Each row is a point on a landscape with many valleys, with its height.
From any point a ball rolls to the lowest of the 2 points nearest to it. It stops when none of these is lower. Distance is the straight distance between rows; heights are no part of it.
Vadar: [105 113 126 161  86 128 173 137 172 181 130 135 123 109  99  68 158 104
  86 111 132 149 121  86 153  97  87 154]  h=4.23
zel: [135 136 130  82 126  52 143 139 170 111 187  76 102 126 127 178  99 150
 113 113 184 166 155 142  53  84  67 154]  h=4.66
rek: [143 138 161 135 167 113 103 102  73  58 124 133 146 106 121 141 162 150
 131 122 152 152 162  96 112 148 162 110]  h=4.87
Bobal: [153 109 113 136 144 174 137 147 160 100  80 145 123 127 127 133 113 127
 126 110 195 161 115 162  81 164 114 129]  h=5.97
Tivuf: [125 152 143 137 113  93 136 120 170 135 144 114  70 136 108 117 155 129
 100  96 136 155 164 124  94  88  96 161]  h=4.85
Sab: [148 155 125 117 159 152  89 115  94  84 115 106 155 115 146 160 103 146
 149 132 124 135 136 121 130 166 178 102]  h=5.27
Mar: [140 177 164 135 125 122 124 105 113  90 103 142 126  90 127  96 121 144
 145 100 172 177 171 163 133 144 162 121]  h=3.17
Regug: [114 155 143 156  94 119 139 122 119 173 111 160 114 120 129  63 133 109
 136 128 118 133 139 147 198 117 145 120]  h=1.96
kepop: [121 178 122 145 115 201 100 105 122 109 113 112 130 102 123  93 139 151
  92 125  84 121 136  86 167 164 188 120]  h=4.92
bagab: [152 114 133 157 153 175 129 123  84 103  60 146 137 100 116 128 150 114
 141 123 141 149 138 127 154 175 169 105]  h=6.93
Lora: [144 118 129 138 155  76 104 115 128  89 148 132 104 148  98 132 176 125
  97 137 161 119 127  88  75 113 127 131]  h=3.75
bet: [116  57 137 103 156 161 167 159  97 116 100 105 149 118 155 224 171 123
 141 117  94 142 150 121 102 120  81 133]  h=4.45
deka: [126 102 182 131 158  93 157 127  91  99 124 160 143 119 127 165 157 123
 160 120 164 168 151 153 103 122  96 131]  h=4.42
gedeb: [118   7 123 121 137 140 186 160 105 154 104 130 167 115 127 183 179  98
 145 131  96 143 120  93 142 121  82 142]  h=3.96
zavi: [116 168 130 134 106 128 108 102 138 122 152 116 120 113 120  89 147 141
  93 120 112 113 136  87 138 123 155 134]  h=4.60
dimif: [ 65 172 136 109  74 149 143 122 178 137 215  98 144 115 142 112 121 167
  86 127  88 122 104  92 113 121  82 174]  h=6.05
Guz: [137 130 123 119 118  76 143 118 150 122 152 164 157 108 119  72  75 114
 161 133 216 154 100 181 131 135 103 136]  h=3.15
putif: [142  81  66 117 115 165 138 167 173 166 105 135 134 138 133 131  87 104
 130 139 148 112  70 140 128 148 117 127]  h=3.37
geni: [140  99  94 107 155 126 127 139 130 143  92  66  70 132 135 193 170 102
 103 106  88 114 201 102 104  86 113 121]  h=7.64
gesap: [147  29  97 115 150 122 139 167 102 161 104 135 144 157 132 177 127  84
 159 152 101  80  92 124 140 122 123 117]  h=4.46
butuv: [117  83 100 135 116 197 147 157 129 198 108 134 172 150 154 141  81 109
 161 157  37 105  93 115 226 144 145  96]  h=5.01
zup: [104 148 126 149  90 140 134 129 165 183 141 130  87 140 125  87 157 118
  87 124  87 113 128  98 149  99 116 140]  h=4.39
seg: [142 195 147 116 118  75  93  83 111  86 169 121 148  91 127  91  95 162
 134 122 171 154 152 136 138 125 171 119]  h=2.85
Luban: [151 160 125 123 127  35  87  98  87 120 139 103  93 111 105  97 151 116
 115 125 143 107 171  91 144 100 184 109]  h=2.89
vere: [125  30 133 104 159 137 170 167 107 100 122 127 172 133 138 218 137 126
 158 138 140 135 101 136  83 142  76 141]  h=4.95
biruz: [152  97  99 126 158 156 131 135  86 143  49 101  77 117 135 177 170  94
 117 114  97 121 203 115 139 125 149 101]  h=7.46
zufem: [119 112 132 146 153 192 124 144 124 131 108 166 130 172 143 143 138 135
 133 146  88  91  85 142 113 154 131 127]  h=5.56
vure: [146 146 110 146 138 109  89 116 177  85 142 150  96 156  88  90 144 142
  85 124 183 122 103 113  68 136 124 136]  h=3.95
Lub: [163 152 110 147 139 125 107 119 110 106  90 137 180  88 101  65  84 113
 162 129 166 150 121 158 190 170 184  89]  h=6.40
Mutub: [131  70 147 132 132  77 158 130  87 126 130 152 169 103 114 136 149  98
 157 137 168 153 122 114 142 132 112 134]  h=4.14
zib: [116 131 147 125 134 126 125 115  74 141 135 115 166 115 152 144 133 117
 161 144  71 117 138 112 186 130 155 110]  h=8.25
nerar: [157 111 113 137 168 144 103 124  57 125  62 128 110 132 123 149 155 103
 145 143  98 103 157 123 163 149 188  81]  h=7.19
Femo: [135 150 125 110  92  84 160 130 141 165 115  93 139  74 139  86  70 109
 146  95 187 167 168 161 177 102 139 138]  h=3.71
Dom: [135 102 108 154 161 184 123 152 156 121  96 152  87 188 114 143 154 132
  98 136 123  93 102 136  66 145 109 135]  h=5.75
Sukof: [115  79 116 126 117 129 147 154 161 124 166 162 163 145 111 124 110 129
 127 156 160 116  37 128  90 147  76 158]  h=3.25
lirip: [156 164 126 136 115 133 122 110 164 110  99 101  49 128 110 126 158 146
  92  81 135 156 197 128  90 106 144 143]  h=4.94
biza: [137  62 104  93 165  86 111 140  87 121 144 110 147 150 140 198 139 116
 150 154 111  81 115 102  99 109 124 117]  h=5.00
Gak: [ 92 146 130 139 116 198 119 128 149 155 149 157 133 159 145 101 122 144
 118 150  69  95  72 122 153 151 122 127]  h=5.76
Fuvi: [135  94  81 108 130 126 112 132  97 150 130  87 158 119 139 153 126 102
 129 146  79  83 111  67 171 134 164 112]  h=8.06
mok: [125 105 133 144 121  88 146 128  84 180  92 114  95 118 122 122 182  82
 124 120  86 118 186 103 190  90 152 109]  h=2.91
lusir: [ 79 178 137  90  68 150 174 132 174 162 188  80 151  92 171 123  72 161
 111 107 113 147 136 138 139 114  88 171]  h=6.14
bevi: [143 145 122 134 116  67 106 110  72 164 108 105 104 112 117  93 147  89
 133 139 110 103 164 104 198 110 192  96]  h=2.30
ruz: [ 91 139 181 139 110 102 132  95  65 133 185 126 221 108 139 110 131 134
 160 161  66 134 117  97 214 132 132 134]  h=8.38
ruza: [111 114 139 141 144 179 134 137 110 155 128 152 202 157 145 154  71 118
 182 160  45 110  80 157 204 155 143 110]  h=4.59
ritu: [129 118 144 118 163  98 108 130  99 128 139 147 114 175 137 159 133 122
 153 156 108  82 116 143  95 110 129 117]  h=5.30
kefug: [133 164 104 142 113 213 127 123 140 124  70  91 103  82 117 109 140 145
  75  91 120 146 172  93 148 156 181 125]  h=5.25
godi: [119 118 144 177 100  86 141 115 123 153 122 154 124 105  73  45 190  99
  92 126 142 140 123  74 165 102 126 138]  h=4.07
pib: [119 156 152 142 126  69  98 105 145 143 165 173  59 200 111 100 156 129
 121 149 106  84 122 150  93  82 116 144]  h=0.84
Duza: [148 146 123 113 111  84 141 131 156 140 121 127 107 108 132 109  97 111
 144 109 198 163 149 177 113 112 119 131]  h=3.47
rerek: [105  63 133 132 125 126 171 143  85 181 105 125 148 110 139 146 175  92
 134 129  78 127 148  90 189 104 115 126]  h=3.43
bif: [159 104 102 132 133 153 126 129 102 131  84 111 178  89 119 120 100  99
 146 130 143 145 113 119 192 165 180 101]  h=6.66
tem: [126 154 113  93 129 120 108 120 129 103 167  80 152 118 153 166 103 156
 119 132 130 128 128 106 104 136 134 124]  h=5.62
Fiv: [104 147 149 157  94 136 153 121 137 150 130 184 167 106 118  42 104 120
 153 136 157 156 100 169 184 141 110 137]  h=2.32
tego: [ 79 155 130 110 103 186 127 136 167 131 195 116 147 151 158 144 111 168
 110 146  71  98  72 124 101 144  88 152]  h=5.94
Vomip: [115 112 150 146 145 144 139 145 165 117 136 194 120 177 116 115 116 139
 138 146 164 115  64 180  72 131  80 150]  h=3.00
nekar: [108 173 144 141 116 145 102 121 152 159 131 168  58 188 138 115 142 137
 124 132  77  87 130 164 125 109 135 131]  h=1.17
pazis: [128 127 108 112 116 167 147 151 180 104 137 106 151 112 143 153  94 150
 119 114 174 160 103 141  74 154  85 150]  h=6.23
poda: [109 148 114  97 131 136 109 136 155  85 193  77 125 138 138 173 148 172
  85 128 106 119 122  80  54 123  99 141]  h=5.82
lum: [153 137 110  91 149  90 107 145 164  93 151  97  87 160 145 187  92 152
 113 126 179 136 139 155  28 116  96 125]  h=4.47
fupa: [139 141 148 118 133 109 150 137 185  96 140  87  88 126 113 160 140 150
 103  84 164 192 177 128  54  97  71 162]  h=4.78
todo: [154 136 132 113 163  23  78 100  86  91 164 137 110 144 120 142 142 128
 131 148 153 104 138 110 103 100 155 103]  h=3.40
feza: [110 130 190 139 154  96 124 102  66  92 152 157 141 128 132 150 180 141
 151 135 112 136 153 127 119 117 125 127]  h=4.62
Fasi: [132 205 118 107 121  87  80  95 142 113 180 125 159 122 135  76  47 147
 154 141 150 120 121 168 153 133 151 112]  h=3.24
Bazas: [128 172 150 137 113 100 111 113 111 152 119 145  71 147 133 112 155 126
 135 124 100 116 169 161 155  98 155 121]  h=1.56
zok: [138 189 131 151 133 125  64  98 105 109 119 153 118 139 111  72 119 139
 141 146 114 103 121 147 169 151 193  89]  h=5.98
bemek: [156 105 141 139 189 132  91 142 105  95  99 173 103 193 123 152 126 127
 147 157 137  72 105 170  72 135 154 105]  h=5.52
Latel: [131  98  74 104  97 105 136 154 176 157 164 109 143 127 121 120  95 111
 113 138 158 112  64 108 108 126  90 146]  h=2.82
lokid: [119 172 155 106 127 111 122 123 154  97 164 128 102 147 147 155 104 174
 134 117 153 152 150 175  68 116  97 140]  h=4.27
difus: [152 153 116 103 124 108 122 114 119 119 115  42  89  88 126 152 150 145
  87  76 118 137 219  72 118  90 173 139]  h=5.58
Regi: [154 168 128 148 165 134  63 111 112  87 109 180  98 176 108  92 115 142
 143 152 148  88 105 175 104 156 179  93]  h=5.77
zur: [149  50  90 145 143 148 137 172 143 174  77 175 110 179 113 127 110  86
 140 152 131  78  68 147 132 131 125 113]  h=3.90
zeso: [104 149 192 132 145 121 124 105 106 104 190 183 185 160 130 122  88 157
 175 166 124 116  71 177 118 142 104 138]  h=3.88
dazos: [129 123 141 155 129 155 140 133 149 123 115 205 152 140 113  73 103 123
 154 142 169 134  71 182 134 156 111 135]  h=2.67
gem: [122  76 129 146 121  84 152 124 107 144 139 128 151 107  97 114 179  94
 106 137 134 135 121  61 138 109 111 143]  h=3.86
Misog: [114 134 112 127 131 176 114 151 188 106 151 112 101 173 128 155 151 164
  82 135 110 105  99 119  47 140  83 145]  h=5.89
teg: [114 118 101 137  88 174 168 154 169 201  94 138 127 109 149  87  93 109
 123 119 124 143 109 139 189 131 114 123]  h=6.83
kop: [167 134  75 131 132 158 110 135 153 130  69 118  93 120 120 116 101 109
 114 114 179 134 136 141 121 154 157 107]  h=5.69
navag: [133 161 144 114 137 101 107  94  79  99 130  90 102 114 146 162 170 147
 125 106  88 130 209 104 132 102 165 118]  h=5.32
vupi: [143 165 151 121 136 129 108 102 119  93 116 104  58 147 149 178 167 166
 120  93  94 143 215 141  86 102 143 132]  h=5.09
Niz: [111 112 103 110 117 143 145 140 143 155 133  70 113 119 141 171 158 125
  95 111  75 122 158  81 123 103 102 138]  h=7.76
nif: [152 185 113 140 119 139  91 113  96 129  92 109 137  96 117  81  95 118
 140 121 109 125 151 135 207 157 214  87]  h=6.19
katok: [104  92 126 142  98 197 189 160 173 169 105 157 150 115 144 124 111 124
 129 121 130 162  86 148 142 147  77 146]  h=6.67
Zepov: [122 115 158 119 144  73 140 121 124 108 191 181 170 143 116 117  79 139
 162 165 195 129  67 176  98 130  82 142]  h=3.56
tono: [ 90 109 160 122 116 183 186 148 148 116 146 140 180 118 149 162 114 148
 146 123 139 169  93 153 105 154  58 162]  h=6.47
kavu: [110 128 171 139 141 157 143 123  98 119 138 166 192 138 140 139 107 135
 181 148 104 139  92 160 157 158 123 131]  h=4.19
papu: [133 147 152 124 115 139 162 124 111 129  86 111 165  62 138 112  95 125
 160  97 174 186 168 162 178 139 150 125]  h=3.49
Nesu: [122 185 132 132 114 151 105 110 185  91 157 145  88 155 125 108 130 179
  99 109 147 138 133 154  67 135 112 152]  h=4.13
Balaz: [154 146  81 134 100 170 140 141 172 142  71  92  96  79 115  89 109 122
  82  79 180 154 164 116 126 137 155 135]  h=5.48
Sezav: [113  70  89 100 103 109 146 146 126 171 159  74 157 110 145 161 140  98
 115 137  83  98 108  60 150 104 104 141]  h=7.88

Where does a ball stop that starts at each point below?
difus => bevi
Vomip => pib
navag => bevi
Sezav => Latel
katok => gem
poda => gem
nif => Latel
